Points on a hilly landscape, in no order, each with its height.
From any point a climber steps to the highest of the 2 points nearest to it. It stops when none of these is higher. Distance is the straight distance between rows; heights are no part of it.
j_236 height 4.99: [133 113 169 121 163 143  95  82 158 146 132 113 163 161 172 122  98 133
 106 166  82 143 159 186 127 173 108 112  69 220 122 130 142 193  97  74
 109  72]
j_898 height 3.66: [157 108 150  87 121 191 121 167  72  85 120  80  83 126 147 128 129 160
 142 147 145 119  79 150 127 156  77 141 121  92 164 120  77 158 155 144
  76 139]
j_143 height 4.04: [ 97 172  94 149  78  77 157 120 136 132 152 175 142 118  75 117 148  80
 191 137 117 124 117  84 126  87 119 117 157  96 131 110 143  72 127 113
 125 146]
j_654 height 2.18: [136 123 145 102 161 186  95 133 113  89 157 119  82 133 105 147 107  88
 175 141 122 156  86 156 144 141 101 128 132 174 115 171 113 144  90 111
 130 153]
j_616 height 3.35: [172 111 121 152 142 124 147 131 142 120  80 102 134 128 160 126  81 138
 153 125 189 111 140 196  94 134  81 175 146 148  80  76  84 116  94  83
 177 135]
j_675 height 2.27: [107 149 131 107 120 162 114 118 136 100 171 101 109 133  76 132 100 130
 208 162 131 161  99 157 120 150  66 122 148 152 140 124 128 122 116  99
  69 154]
j_624 height 1.57: [147 115  94 179 164 180 126 173 120 143 136 114 102 126 110 126  95 122
 148 105  89 109 117 131 109 108 117 121 141  98  98 166 123 139 147 137
 139 144]
j_281 height 5.73: [143 136 112 149 167 129 105 122 132 137 137 118 130 133 170 126  98 163
  82 103 118 153 209 149  83 117 184  94 117 159  77 126 149 199 121 183
 162 118]
j_921 height 6.15: [159 115 119 121 175  94 114 165 113 156 120  90 160 110 114 151 121 169
  94  73 137 136 183 140  60 145  95 182 158 125 127 100  90 150 141 153
 167 100]
j_610 height 1.93: [120 163 123 106 110 126 159 162 145 144  90 117 129  58  74 144 146 142
 131 102 151 117 122  69 120 111 110 170 153  77 175 138 167  96 112 137
 176 126]
j_154 height 3.49: [134 123  83 160 116  96 130 139 119 121 184 127 138 150  92 138 119 120
 172  95 153 117 111 130  90 120 115 151 180 102 132  94  91  84 163 123
 102 158]
j_524 height 2.59: [106 123  80 113 145 213 157  99 126 154  51 147 106 147 150  97 129 150
 143 120 172 141 135 136 134  76 150 100  94 129 143 138 143 110  72 128
 107 133]
j_987 height 3.67: [ 94 185 133 124  47  58 157  92 154 155 153 126 127  91 116  88 156  89
 131 130 145 136 143 113 154 133 123 121 158  63 125 101 125  91 143 102
 130 103]
j_29 height 2.60: [144 139 143  83 121 206  86 111 170 154 104 190 190  83 132 150 149 136
 127 158 160 119 128 167 159 117 139  66  85 143 166 124 177 166  52  97
 129 130]
j_709 height 2.88: [ 65 185 138 101 136 140 157  96 140 149 103 135 110 111 152 103 173  93
 119 186  89 149 156 119 218 144 142 103  86 113 174 138 125 157 122 140
 112 141]
j_206 height 2.94: [150 124 139 114 165 114 138 142 128  77 119 154 131 137 163 153 112  79
 143 137 168 137 149 150 174 149 158 153 120 169  92  68  75 153  90 120
 194 157]
j_980 height 2.95: [150 164 104 148 132 166 140  64 131 145  99 174 154 132 120 114 112 114
 166 144 185 128 162 157 160 120 163 105 131 130  99 132 185 122  84 150
 164 150]
j_842 height 2.58: [139 104 126 117 113 132  81 165 110 136 182 178 134 120 150 135 136  92
 113  98 147 103  77 124 155 103 158 105 131 124  76 151 146  89 112  86
 189 119]
j_539 height 2.20: [125  78  96 160 143 128  96 106 144 134  71 122 116 162 105  99 112 151
 135 115  64 107  96  97 125 137 103 166 125 179 123 154 189 101 150 175
 109 144]
j_755 height 2.15: [128 110 139 129 147  94 121 162 106  47 156 152 118 147 110 166 146  55
 151 135  91 127 112  82 183 129 170 115 139 146 139 131  91 152 153 152
 168 169]
j_136 height 0.94: [ 98 118  83 188 129 119 211 114 137 142  97 100  84 162 168  81 119 134
 138 121  88 122 123 119 130 118 139 138 126 109 107 133  97  94 156 125
 107 157]
j_290 height 3.11: [165 154 133 138 114 153 140 117 106 129  60 160 151 145 172 128 130 167
 128 167 159 101 158 139  89 126 125 118 111 122 170 117 102 135  85 141
  89 123]
j_835 height 1.83: [ 65 137 158  55 154 133 118 108  85 110 126 152 102 109  95 138 166  81
 140 167 124 165  91 106 176 121 105 159 108 176 167 139 157  75 116  85
 102 137]
j_716 height 1.56: [ 82 108  91 101 135  95 144 114 125 139  92 107 115 144 140 116 176 174
 129 113 112 141 147 108 169 150 126 141 109 127 203  89 113 138 143 192
  89 132]
j_479 height 2.26: [124 121 163  85  93 158  62 131 177 157  47 134 109  58 154 117 146 131
  71 139  99 128 136 133 136 113 133  85  98 174 158 145 159 144  81  97
 118  87]
j_931 height 3.29: [129  96 158 151 109 105 116 114 162 141  97 112 137 123 139 136 117 187
  75 159  71 121 106 102  91 125 138 112 112 157 177 134 159 146 129 133
  73 104]
j_591 height 5.07: [128 112 142 117 182  78 168 147  94 128 128 167 165 155  96 171 150  98
 125 151  85 125 140  86  84 105 111 176 120 168 146 143 136 122 131 129
 132 116]
j_690 height 4.87: [112 125 129 182 150 150 202 183 111 120 137 104 143 108  78 141 118 138
 130 151  81 127  84  75  99  94 129 148 134  83 156 186 159 119 192 137
 113 157]
j_977 height 1.24: [109  97 131 109 130 103 154 133  93 115 172 138 131 148 143 126 164 158
 114 114 196 122  92  86 127 130 179 165 125  76 153 129 124  89 171 159
  98 147]
j_274 height 2.36: [173 147 140 141  64 125  73 150 129  99 181 113 103 118 118 122 140 118
 133 126 149 110 100  97 167 156 147  92 162  72 148 110 118 169 174 169
 135 139]
j_601 height 3.25: [153 145  99 142 117 132 120 136 105 156 143 125 162 124  73 129 125 162
 149  96 167 110 146 117  53 122  96 155 172  85 159 112 128 110 161 160
 105 120]
j_349 height 5.67: [127  85 143 143 119 102  84 120 150 117 126  74 114 144 188 108 126 141
  95 108  86 110 126 133 164 185 152 132 118 142 102 124 134 150 153 166
 144 120]
j_577 height 2.31: [ 93 168  91 119  80 149 160 133 147 163  70 103  75  71 116  95 140 120
 138 137  91 121 132 117 167 103  77 118 131  84 148 130 137 115 119 113
 141 115]
j_244 height 3.87: [ 86 117 128 158 132 134 175 167 167 178 127  55  79 101 105 117 112 126
 106 111  36 136  96 120 151 140  88 139 128 108 114 148 139 129 154  92
 128 137]
j_67 height 3.81: [144 119  95 116 184 138  99 171  90  88 131 161 133 137  66 141 138  92
 185  86 148 101 138  99 126 133 120 184 169 125 112 142 123  97 138 179
 176 160]
j_189 height 0.63: [120  78 120  83  76 106  35 117 149 163 125 110 117 111 155  99 151 148
  90  64 115 109  99 127 129 139 113 125 116 135  97 133 174  94 132 112
 137  83]
j_803 height 3.65: [107  95 102 108 172 142 106 164  85 109 140 123  77 144  87 137 130 114
 147  58 158 146 109  96 115 102 158 174 175 143 111 159 111  86 169 153
 161 154]
j_927 height 3.15: [170 141 121 121 121 100 155 122 147 118 104 152 169 118 129 142 107  85
 154 118 203 107 149 154 138 136 119 177 160 135  90  52 121 113  90 105
 213 154]
j_367 height 3.31: [168 164 125 145 117 172 144 152 103 148 165 170 189 130 111 131 148 151
 130 179  86  79 105 115 132 149 122  95  86  62 151 145 171 157 154 158
  79 131]
j_40 height 6.38: [169 123 162 160  76  78  67  87 127  95 166 137 126 175 162 130 113 129
 123 162 141 110 117 156 103 158 147 107 151 144 125 119 114 127 134 134
  81 118]
j_457 height 2.42: [ 99  99  97 130 135 141 140 109 151 144  83 127 100 154 130 128 113 160
 154 113 130 145 110 148 129  91 109 120 121 164 145 127 134  97  88 105
 107 151]
j_814 height 1.19: [161 110 111 158 152 119 119  93 181 143 157 129 193 156 128 148  79 171
 141 119 181 129 151 188 127 150 134 120 150 139 123  93 146 150 109 142
 140 155]
j_639 height 0.95: [131 139 109 106 147 137  78  78 144 131 154 145 165 164 131 135 136 124
 174 117 146 137 183 202 183 166 103  80 109 167 136  73 121 174  88 131
 124 118]
j_324 height 5.20: [172 125 171 106 111 158  45 146  49  90 168 160 133 142 129 141 162 124
 114 131 112 115  98  95  93 133 164  82 103 162 128 178 123 158 150 131
  92  81]
j_257 height 3.36: [112 182 170 131  57 114 140  95 147 145 156 117  95  94 174  89 137  90
  98 145 172 142 139 156 177 137 147  84 136  81 120 138 111 124 138 100
 120 102]
j_658 height 2.43: [115 123 160  87 100 137 111 160 124 118 123 174 114  94 172 131 159  75
  84 129 125 112  82  86 191 102 195 108 118 139 104 173 149 105 107 100
 175 114]
j_359 height 4.25: [122 141 129 160 129 117 173 158 119 138 106  97 125 117  93 112 138 108
 132 167  28 110 116 121 120 134  57 164 106 111 126 131 126 124 168 107
 113 114]
j_408 height 1.45: [132 126  60 156 149 161 121 163 140 156 169  95 104 130  96 117 102 130
 143  46 131 136 132 162 132 108 110 109 144  99  92 100  82 135 145 118
 175 155]
j_296 height 2.23: [112 111  87  81 181 166 174 149  93 140 122 134  93 128 113 138 121 135
 152  85 136 145 118 133  99  89  86 150 115 124 124 126  82  99 106  81
 130 136]
j_586 height 1.23: [111 121 122 140  81  68 173  99 124 104 116 129  86 147 148 116 127 109
 155 143 139 122  81 106 107 103 120 178 165 126 136 114  89  55 137  80
  97 146]
j_742 height 3.55: [ 98 112 117 147 110 151 125 139 177 172 141  78  83 102 138 112  96 135
 107 105  91 146  99 137 139 105 112  84 132 124  94 144 145 138 102  75
 149 120]
j_527 height 2.78: [114 129 144 121 158 162 157  88 139 142 131 127 160 124 100 134 120 188
 129 167 147 147 123 136 139 154 137 140 113 104 156 157 184 114 126 152
  80 145]
j_464 height 1.82: [128 147 104 162 145 146 137 124 145 147  84 173 138 120 123  88 129  88
 137 131  73  89 143 107 154 112 133 125 118 144  62 161 185 112 104 146
 179 115]
j_719 height 1.07: [133 104 129 130 125 136 118  58 186 153 147 128 178 161 151 128 110 176
 135 130 160 129 145 216 199 168 109  97  97 145 139  85 174 173 100 145
 104 155]
j_127 height 2.57: [145 202 140 144  79 127 139 170 125 121 146 104 114  81 109 110 158  85
 148 124 140 117 147 112 178 141 122 112 156  37 138 138 110 149 149 158
 178 114]
j_286 height 4.06: [113 120  95 121 201 174 177 146 108 120 148 124 123 147 105 114 133 139
 161 114 148 124 135 138 172 158 139 177 114 105  89 156 128 111 159 177
 144 173]
j_964 height 3.45: [ 79 124 115 109 168 109 170 143 125 105 105  90  94 136 147 126 154  87
 122 115  83 170 161 127 162 134 128 130 107 149 135 106  61 160 134 124
 146 133]
j_426 height 6.12: [144 158 133 118 148  88 175 143 135 111  80 111 117  99  85 140 128  93
 156 143 149 145 163 127  89 128  94 167 183 140 139 114  89 117 113 122
 165 125]
j_400 height 4.58: [113  87 116 151  94  82  64 110 181 109 149  75  75 153 109 151 110 124
 135  89 102 167 126 130 151 148 148  93 165 164 149  94 110 159 140 143
 138 157]
j_968 height 2.72: [127  84  69 111 168 128  93  92 106 166 125 170 171 180 124 114 138 159
 141 102 137 106 143 157 108 121 105 159  97 154 112 103 147  90 110 138
 113 114]
j_635 height 1.08: [133 148 100 162  91 117 183 142 110  89  68 107  73 140 139 102 133 132
 177 132 147 107 125 105 100  99 117 157 166  97 135 137  80  81 157 140
 114 161]
j_30 height 5.21: [117 138 166 122 113  81 154  43 133 147 138 141 133 157 171 103 121 110
 107 155 177 161 159 186 116 144 137 148 139 140  80 114 103  83 128  74
 100  96]
j_952 height 4.70: [168 124 178 124 121 111 124 161  58  72 165 132 136 159 181 166 145 118
 106 157 135 135 127 110  89 124 169 102 112 131 132 149  73 174 163 134
 107 111]
j_895 height 2.55: [134 104 107 120 124 125 121 128  92 139  90 160 122 152 140  87 147 142
 143 115 114  70 113 102 115 129  96 179 112 112  96 135 131  71 139 133
 117  99]
j_678 height 2.52: [100 150 134 111 152 136 171  84 147 132 119 104 142 130  79 125 125 161
 177 157 140 168 154 158 128 148  80 154 117 146 172  90 131 125 112 131
  66 149]
j_849 height 4.30: [ 97 152 109 105 152 190 143 124  90 133 157 121 101 141 108  71 144 117
 162 133 109 139 129 131 158 157 104 149  99 103  83 175 155 106 163 164
 101 118]
j_790 height 6.74: [143 136 122 104 165 131 164 113 101 137 114 110 136 123 114 127 118 123
 131  95 181 167 186 155  68 131 131 164 164 131  90 125  98 125 127 135
 163 122]
j_331 height 3.63: [132  95 133 153 156  99 146 117 166 129 135  94 147 157 103 135  76 116
 156 129 144 138 127 177  70 122  94 164 164 181 106 105  94 105 106  52
 148 132]
j_838 height 2.38: [111 151 130 121 137 129 132 142 120 114 172 148 123 124 104 155 133  96
 143 142 126 149 115 119 172 114 135  97 124 119 135 138 120 141  99 114
 144 140]
j_829 height 4.53: [158 138 119 161 100 150  55 110 111 102 176 151 113 175  98 113 123 106
 177 124 161 113 121 137 110 122 177 106 165 115  94 169 162 117 144 189
 139 122]
j_415 height 4.72: [168 107 149  77 154 151 114 163  79 125  57 162 160 111 142 144 152 151
 118 119 165 116 145 111  90 132 113 179 109 133 132 134 126 134  85 179
 148  95]
j_75 height 6.20: [163 150  98 130 158 136 149 109 105 125 105 139 148 145 188 118 115 155
 115 107 168 145 214 156 106 137 150 127 122 143  87  84  83 167 107 163
 170 127]
j_912 height 1.75: [109 136  88 127  95  80 121 125 142  96 117 137 108 144  94 125 189 134
 143 107 100 125 124  51 166 148 154 130 145 113 199  90 144 127 175 191
 111 149]
j_209 height 5.39: [110 117 134 164 178 113 192 157 142 128  96 137 146 116  87 163  99 140
 126 128 128 146 114  84  96  84 156 168 163 132 142 175 156  93 131 135
 152 173]
j_662 height 3.00: [123 152 106 153 126 146 185 136 186 162 207 116 163  99 111 156 104 167
 130  88 177 147 123 159 173 128 130  91 132  36 134  96 119 162 130 110
 147 167]
j_578 height 2.76: [146 122 154 125 127 107  93 110 115  90 151 177 128 146 174 142 118  69
 133 141 165 105 122 143 176 133 174 129 128 162  57 123 136 103 101 120
 189 140]
j_369 height 3.24: [144 144 113 160 126 134 221 140 169 156 115 112 150 100 124 142  87 146
 126 129 181 124 121 144 151 109 120 128 140  76 129 116 117 117 108  83
 160 177]
j_478 height 1.73: [165 117 190 123 104 117 126 155 105 129 165 122 153 121 166 154 115 135
  95 161 123 100 100 162  86 144  84 119 102 112 128 119  72 149 107  48
 110  90]
j_779 height 2.08: [146 133 136 105 140 165 155 159  81 135 164 120 113 122 111 127 109 109
 162 133 136 119 112 179  88 116  47 151 123  95  86 132  67 108 112  70
 122 117]
j_973 height 1.41: [ 76 133 125 116  86 112 179  98 131 143  98 118  96 101 116 115 125 146
 127 139 166 152  86 100 101  92 121 146 147  93 153 139 150  45 126  91
  85 145]
j_132 height 5.32: [173 125 110 150 134  62  76 127 151 144 148 147 173 138 174 142 100 146
  92 108 117 116 183 153  37 112 124 111 143 165 101  79  96 166 102 115
 159  85]
j_344 height 3.71: [121  93 177 166  94  92 111 120 198 109 149  86 127 138 145 152  94 166
  83 152 122 151  66 104 124 137 170 110 149 145 158 140 154 138 136 107
  93 144]
j_666 height 4.82: [ 89  70 104 141 167 100 144 191 142 125 166  86 134 123 116 161 140 140
  93  72 116 143 104  94 169 133 172 142 139 115 172 106 103 142 192 146
 137 186]
j_729 height 2.85: [116 157 100 136 118 125 171  96 122 161  74 162 143 120 167 128 138 153
  98 136 122 159 185 112  69  73 156  84  99 122 161 109 108 162  82 123
 110  91]
j_659 height 5.94: [105 130 112 182 195  56 178 156 169 121 127 127 165 115 109 167 108 132
  94  94 139 135 158  93 100 108 183 170 169 152 129 123 128  98 165 136
 179 169]
j_528 height 3.10: [119 131  91 118 170 183 110  97 112 142 143 164 123 147 120 117 121 109
 150 101 147 153 141 153 199 118 175  79 107 149  74 126 169 149  85 139
 183 141]
j_482 height 2.77: [129 164 123 108 133 205 130 104 132 143  78 199 165 120 146 128 139 149
 137 156 155 128 137 121 153  89 193  70  88 120 139 166 180 139  64 148
 126 137]
j_563 height 3.08: [154 150 127 124 128 162 124 114  87 132 193 167 165 172 133 103 149 176
 138 146 140  87 123 145 133 168  87 133  77  86 114 123 133 115 157 142
  51 129]
j_51 height 5.05: [154 127 164  81 193 134 147 147  55 140 116 145 182 121 113 148 171 142
 111 149 111 117 146 110  74 146  96 180  89 124 136 161 139 133 136 172
 102  89]
j_797 height 5.57: [126 145 131 116 191  81 219 150 111 122 111 132 165 116  92 162 156  77
 161 136 116 144 183 103 110 116 107 183 127 114  99 131 107 112 143 137
 188 146]
j_682 height 4.63: [132 161 162 107 139 138 166 132  77 141 139 135 141 129 118  93 163  82
 134 169  68 105 142 134 135 173  70 162  75 104 102 160 133 130 173 129
 102  91]
j_736 height 0.83: [164 128 115 103 113 121  46 101 107 132 159 177 146 161 158 139 136  98
 140 112 131 126 165 180 117 121 124  69 108 191  81  93 116 170  72  93
 154  95]
j_687 height 5.86: [140 100 126 157 187  59 109 152 157 125 172 123 199 147 129 170  99 150
  90 105 115 133 181 157  58 145 127 171 132 183 122  75 107 168 142 113
 150 110]
j_853 height 2.24: [ 80 107 159 119 150 161 151 133 138 125 137 205 152 103 134 163 135 124
  66 163 105 126  93  90 173  94 207  87 100 189  99 183 176 106  92 108
 155 127]
j_238 height 2.63: [ 93 174 138 103 118 109 179  74 122 153  98 148 118 115 156 106 165 127
  89 149 142 167 180 112 136 125 182  99 107 106 159 132 128 134 119 149
 115 103]
j_935 height 1.91: [148 131 164 133  53 142  98 132 123 135 131  72  67 106 159 120 126 131
  66 114  99 124 105 108  91 126 120  78 129 100 137 142  98 164 154 109
 104  76]
j_43 height 5.28: [140 133 171  86  86 185  31 127  92  89 119 105  73 118 129  90 140 104
 156 118 150 118  84 118 144 148 132 125 137 126 109 187 166 122 142 164
 119  92]
j_41 height 4.86: [136  99 133 138 125 185  57 134  88  80 115 154  76 161 121 117 126  99
 145 123 143 124  96 100 141 116 174 107 149 156  77 185 151 115 131 176
 149 132]
j_36 height 3.79: [100  87 131 119 190 136 195 145 109  74 127 100 108 173 147 118 140 118
 152 141 104 140 137 129 203 180 156 165 101 132 119 121  88 150 168 165
 132 182]
j_974 height 4.01: [116  93 159 117 169 128 134 126 151 138  83  53 107 138 124 120  86 142
 127 117 109 174 158 175  85 146  84 182 134 190 109 117 114 137 108  94
 140 102]
j_800 height 2.79: [149 186 108 169 104 122 151 130 152 153 187 130 146 116 120 123 126 128
 136 111 119 115 181 149 169 149 136  82 138  49 130 103 105 174 145 157
 151 128]
j_12 height 4.32: [128  78 130 134 139 111 104 182 157 132 157  66 138 110  93 168 125 183
  97 112 102 131  55 108 153 169  91 149 146 111 180 103 130 160 181 131
  98 163]
j_200 height 1.94: [151 119  93 144 139 127  93 128 163 156  91 196 181 115 172 117 136 143
  93 118  79  81 162 126 125 100 176  98 101 157  79 131 201 147  98 161
 183 112]
j_388 height 4.22: [136 124 120 164 134 150  99 113  97 129 185 108 122 169  78  88 109 136
 151 117 149 130 109 136  86 137 158 158 175 108  71 177 167  72 195 170
 101 128]
j_123 height 5.27: [103  92 100 158 192 117  89 148 116 132 159 144 166 147 166 154 109 176
  47 122  85 132 168 129  61 101 192 105 106 190  96 125 136 170 137 154
 136 109]
j_45 height 1.76: [103 142 161 100  94 159 128 141 155 163  88 129 132  56  98 121 133 132
 100 154 121 118  86  84 144 139  99 151 127  93 155 169 212  86 102 123
 132 105]
j_438 height 2.97: [176  79 149 130 125 107  70 149 115 117  93 118 150 132 134 164 138 181
  99 122  89 108 111  88  63 140 124 151 136 155 186 104 135 145 137 178
  99 105]
j_600 height 5.71: [143 145 167 105 123  92 130  73 134 147 173 156 174 137 153 126 147 130
 107 144 165 115 128 171 163 174 101 144 111 117 109 103 129 119 118 105
 120 110]
j_951 height 1.95: [112 118 105 115 118  74 137 169 141  84 102 169 137 115 117 155 170  91
 141 112  92 101 117  63 176 114 133 149 133 122 171  96 115 127 125 156
 159 156]
j_810 height 1.35: [142 141 162 156 106  82 165  99 192 122 142  97 163 137 126 153  84 174
 138 153 186 140 173 184 110 164 120 138 167 133 133  75  84 152 117 114
 111 134]
j_85 height 2.80: [105 160 156 123  97 141 138 117 137 117  75  84  51  89 163 120 118 116
 116 173 152 147 139 133 137 123 131 112 149 123 184 127  71 143 112 111
 101 117]
j_597 height 5.80: [131 158 164  70 101 208  39 135  85  91 147 155  96 104 118 130 154  94
 132 138 162 131  99 103 152 122 156  70  97 146 157 185 154 150 108 134
 109 103]
j_902 height 2.14: [147 136 105 147  56 132  71 145 102 102 155 106  47 138 123  85 142 101
 126  87  97 117  95  80 127 110 133  79 153  96 125 130  95 128 174 121
 121 109]
j_572 height 3.95: [162  95 134 113 106 152 106 194  97 101 158 102 137 108 130 154 139 164
 105 120 138  94  52 108 144 154  99 128 116  69 173 117 112 157 175 127
  92 144]
j_291 height 4.42: [102 164 103 155 102 126 157 142 120 112 145 149 127 132  66 121 120 114
 170 152  82 129  72  68 115  93 106 125 138 103 150 154 176  80 165 126
  86 160]
j_863 height 3.58: [173 164 141 185 123 146 116 132 125 104 169 166 171 153  85 150 122 102
 168 197  83 102 111 128 136 142 143  71 115 127 148 149 151 190 133 155
 106 145]
j_908 height 3.76: [149 169 117 130 113  95 215 161 105 126  79 145 136  97 152 131 149 125
 136 119 165 113 179  96 112  94 145 128 127  73 142 100 102 124 119 143
 173 136]
j_251 height 1.70: [120 130  91 153 123 160 140 162 103 112 101 157  85 122 103 112 128  81
 144  92  68  96 119  68 139  73 139 137 139 113  93 179 144 102 132 156
 171 128]
j_440 height 1.38: [119 103 124 108  92  84 134 121 129 130 104  89 123 122 165 115 149 197
  99  90 188 122 117 108 134 162 152 160 135  90 177 103 132 103 166 181
 105 132]
j_573 height 4.19: [129  79 186 174 152 101 153 143 153  95 160  75 146 143 144 165  91 175
  75 165 127 160 101 115 112 173 193 154 155 137 146 139 111 161 184 140
  97 160]
j_68 height 3.39: [153 122 158 102 145 174 146 131  84 116 135 116 135 146 147 153 127 172
 134 147 172 138 126 151  88 133  94 134  99 108 183 129  79 147 111 109
  57 136]
j_993 height 0.82: [148 124 123 210 146 109 204 150 130 117  94 100 136 159 147  91 110 125
 142 162  80  77 140 124 114 139 132 174 131  98  98 123  87 120 196 152
 116 151]
j_629 height 4.13: [ 84 108  83 127 116  85  87  92 177 150 174 122 107 147  80 155 121 120
 149  86 122 167 115 141 152 104 133  88 158 161 134  97 143 125 110  97
 145 144]
j_139 height 4.38: [116 153  78 125  95  88 139  58 144 153 110 134 125 148 101  86 144 131
 162  84 169 149 194 160 128 133  94 147 150 120 109  67 128  92 125 145
 127 117]
j_623 height 1.99: [113  95 119 152 156 127  88 124 152 119 121 114 112 147  39 141 107 111
 147 133  41 142  94  97 120 127  95 131 141 192 156 143 173 135 140 130
 116 149]
j_203 height 5.35: [ 87  82  75 160 163  67 139 156 175 113 127 133 127 150 122 155 117 128
  98  72 106 141 137  71 170 121 192 138 147 170 142 107 126 105 165 157
 190 183]
j_786 height 4.74: [125  89 158 164 191  94  77 162 154  88 167  95 162 135 134 181  93 174
  57 126 116 155 135 107  78 132 193 131 145 192 131 122 141 182 169 167
 130 141]
j_668 height 2.04: [ 77 119 171  98 150 136 108  92 117 116 141 186 119 120 109 153 147  87
  97 168  94 136  74  99 158 104 153 117  97 204 134 191 165  97 110  84
 112 116]
j_443 height 2.07: [137 117 128 129  82 143  57 138 188 136  68 123 137  84 197 114 118 148
  75 105 102 101 140 128 136 104 168  77 120 164  99 152 186 147  99 153
 173  97]
j_568 height 3.93: [118  90 112 125 173 185 113 151  75 144 171  93  94 153  97 114 120 157
 107  73 135 156  98  98  75 120 147 159 143 109 101 181 141 103 198 150
  98 123]
j_669 height 1.55: [171 152 199 142  96 126 147 127 160 138 162 115 144 115 166 141  91 162
  97 176 150 122 164 193 115 164  85 101 131 113 140 102  81 195 108  87
 110  99]
j_480 height 3.16: [ 82 174 131 112 178 100 191 101 134 113 100 135 110 126 110 116 169  51
 155 171  74 169 184 120 181 133 128 133 107 148 143 129 112 146 135 138
 142 140]
j_82 height 6.24: [132 118 142 111 112 101 103 125 172 138 137 121 141 111 187 117 129 124
  81 127 117 114 133 175 199 165 123 122  96 140  94  99 125 143 122 104
 165 107]
j_109 height 1.61: [ 83 156 156  87 101 112 128  91 121 128  92 128 108  94 109 121 145 103
 159 186 139 147 100 113 111 102  72 161 136 147 183 128 143  68 119  88
  64 118]
j_397 height 4.48: [122 108 207  83 162 117 132 118 151 142  98 105 138 123 162 139 118 111
  87 172 109 148 149 173 116 163  92 161  97 194 139 126 119 158  85  54
 141  81]
j_463 height 0.51: [133  93 160 101  85  89  81 147 148 153  97 101 114  73 133 135 138 133
  63  87 111 128 105  95  73 129 117 164 159 133 138 136 163 102 111 115
 165  75]
j_957 height 0.73: [137  97 107  99  92 130  46  97 130 169 167 139 150 153 153 115 122 129
 119  62 139 121 114 192 144 114 130  85 102 150  86 101 150 126 102  87
 141  97]
j_225 height 3.78: [103 105  89 144 111  86 102  99 142 167 178 122 114 149 113 122 108 134
 129  76 152 136  93 130  98  92 131 135 154 122 101 133 141  64 133  90
 114 123]
j_361 height 1.58: [109 201 150  90  85 137 104 114 128 150  79 177 129  68 112 130 151  92
 151 187 154 120 113  87 146 105 107 118 129 120 190 139 183  95  96 111
  97 111]
j_936 height 2.44: [133 127 137  63 122 210  72 100 148 182  84 161 163  73 160  92 162 123
 100 129 118 107 128 171 149 108 101  87  56 162 125 139 169 132  73  78
 112 107]
j_837 height 3.01: [157 158 152 148 124 137 156 120 115 141 130 139 184 103  72 145 108 176
 146 176 176 118 134 114  61 144 109 158 150  78 172 147 174 113 123 166
  79 138]
j_873 height 3.51: [127 133 139 127 119 131 202 187 122 123 118 117 106  85 158 156 119 142
 105 120 169 135 119  93 128  91 181 115 147  70 149 145 108 127 121 119
 168 151]
j_490 height 2.53: [125 163 131 129 113 165 182 183 122 112  50 107  74  74 159 124 135 109
 142 149 102 123 142 120 164  96 105 114 130 101 176 135  78 167 106 128
 141 131]
j_718 height 3.09: [103 141 142  89  99 178 132 118 112 132 120 102  79  96 163 103 129 126
 127 136 180 153 107 147 151 107 143  89 117 101 122 159 108 108 105  79
 118 117]
j_731 height 3.89: [175 161 116 171 138 172 122 136 119  98 155 145 131 167 139 142  96 114
 155 177  98 119 145 156 126 118 152  52 110 158 122 140 105 201  89 129
 127 141]
j_697 height 1.92: [150 156 181 111 107 142 118 119  80 110 191 156 125 121 129 129 128  85
 142 171 140  98  78 142 101 120  78 123 103 113 105 147 118  92 106  44
  88 105]
j_451 height 4.73: [101 142 115 116 127  91 128  57 120 128 153 141 122 171 101  90 134  77
 180 126 150 163 173 184 132 135 105 137 154 164  92  97 101  98 119 100
 117 122]
j_210 height 1.72: [168 133 139 131  66 141 128 197 104 140 124  99 112  80 134 143 149 146
  97 111 119  97 111 112  82  94  83 110 137  61 151 138  92 159 140 111
 144  71]
j_537 height 3.30: [ 98 123  85 115 136 165 128 106 139 141 115 119  69 126 153  96 108  77
 138  83 122 149 132 157 176  98 135  93 119 144  67 116 123 119 102  77
 183 144]
j_727 height 5.63: [148  90 160 129 116 123  69  88 138 101 146 109 130 171 176 139 108 154
 115 145 130 144 139 169 127 171 143  79  99 193 141 128 124 181 117 133
  78 118]
j_256 height 2.37: [158  86 141 150 142 120 100 124 147 126  71 139 154 150 149 119 100 147
 125 144 109  76 111 135  96 137 106 167 129 165 103 145 163 105 110 134
 135 123]
j_545 height 2.11: [ 86 164  97 107  91 131 141 137 161 151 110  80  90  72  60 113 139 147
 152 102 139 159 140 113 147 143  80 140 166  86 153 128 160 119 145 159
 140 121]
j_756 height 4.05: [146 170  84 163  91  69 158  99 137 140 104 153 145 141 136 110 142 115
 151 122 141 124 191 106  95 116 151 110 153 104 116  90 108 111 131 170
 143 123]
j_79 height 2.89: [121 113 123  50 159 139 105 103  64 137 153 164 167 170 129 114 175 143
 131 131 174 113 132 134 147 167 108 166  77 141 116 126 134  91 128 149
  80 112]
j_161 height 5.11: [134  94 119 195 102  93  74 133 179 114 170  70 126 162 123 127  97 149
 122  99 111 117 118 155 157 170 139 118 157 125 108  97 139 160 183 168
 127 160]
j_700 height 4.26: [159 142 132 162 125 123 166 136  96 102 140 153 138 175 173 147 133 114
 131 180  83 109 130 140 105 112 148  85  74 115 143 125  70 197 138 119
  65 127]

Where does a climber stop that starts at each point below?
j_902 | j_82
j_539 | j_597
j_438 | j_790
j_361 | j_659
j_835 | j_40
j_675 | j_82
j_729 | j_659
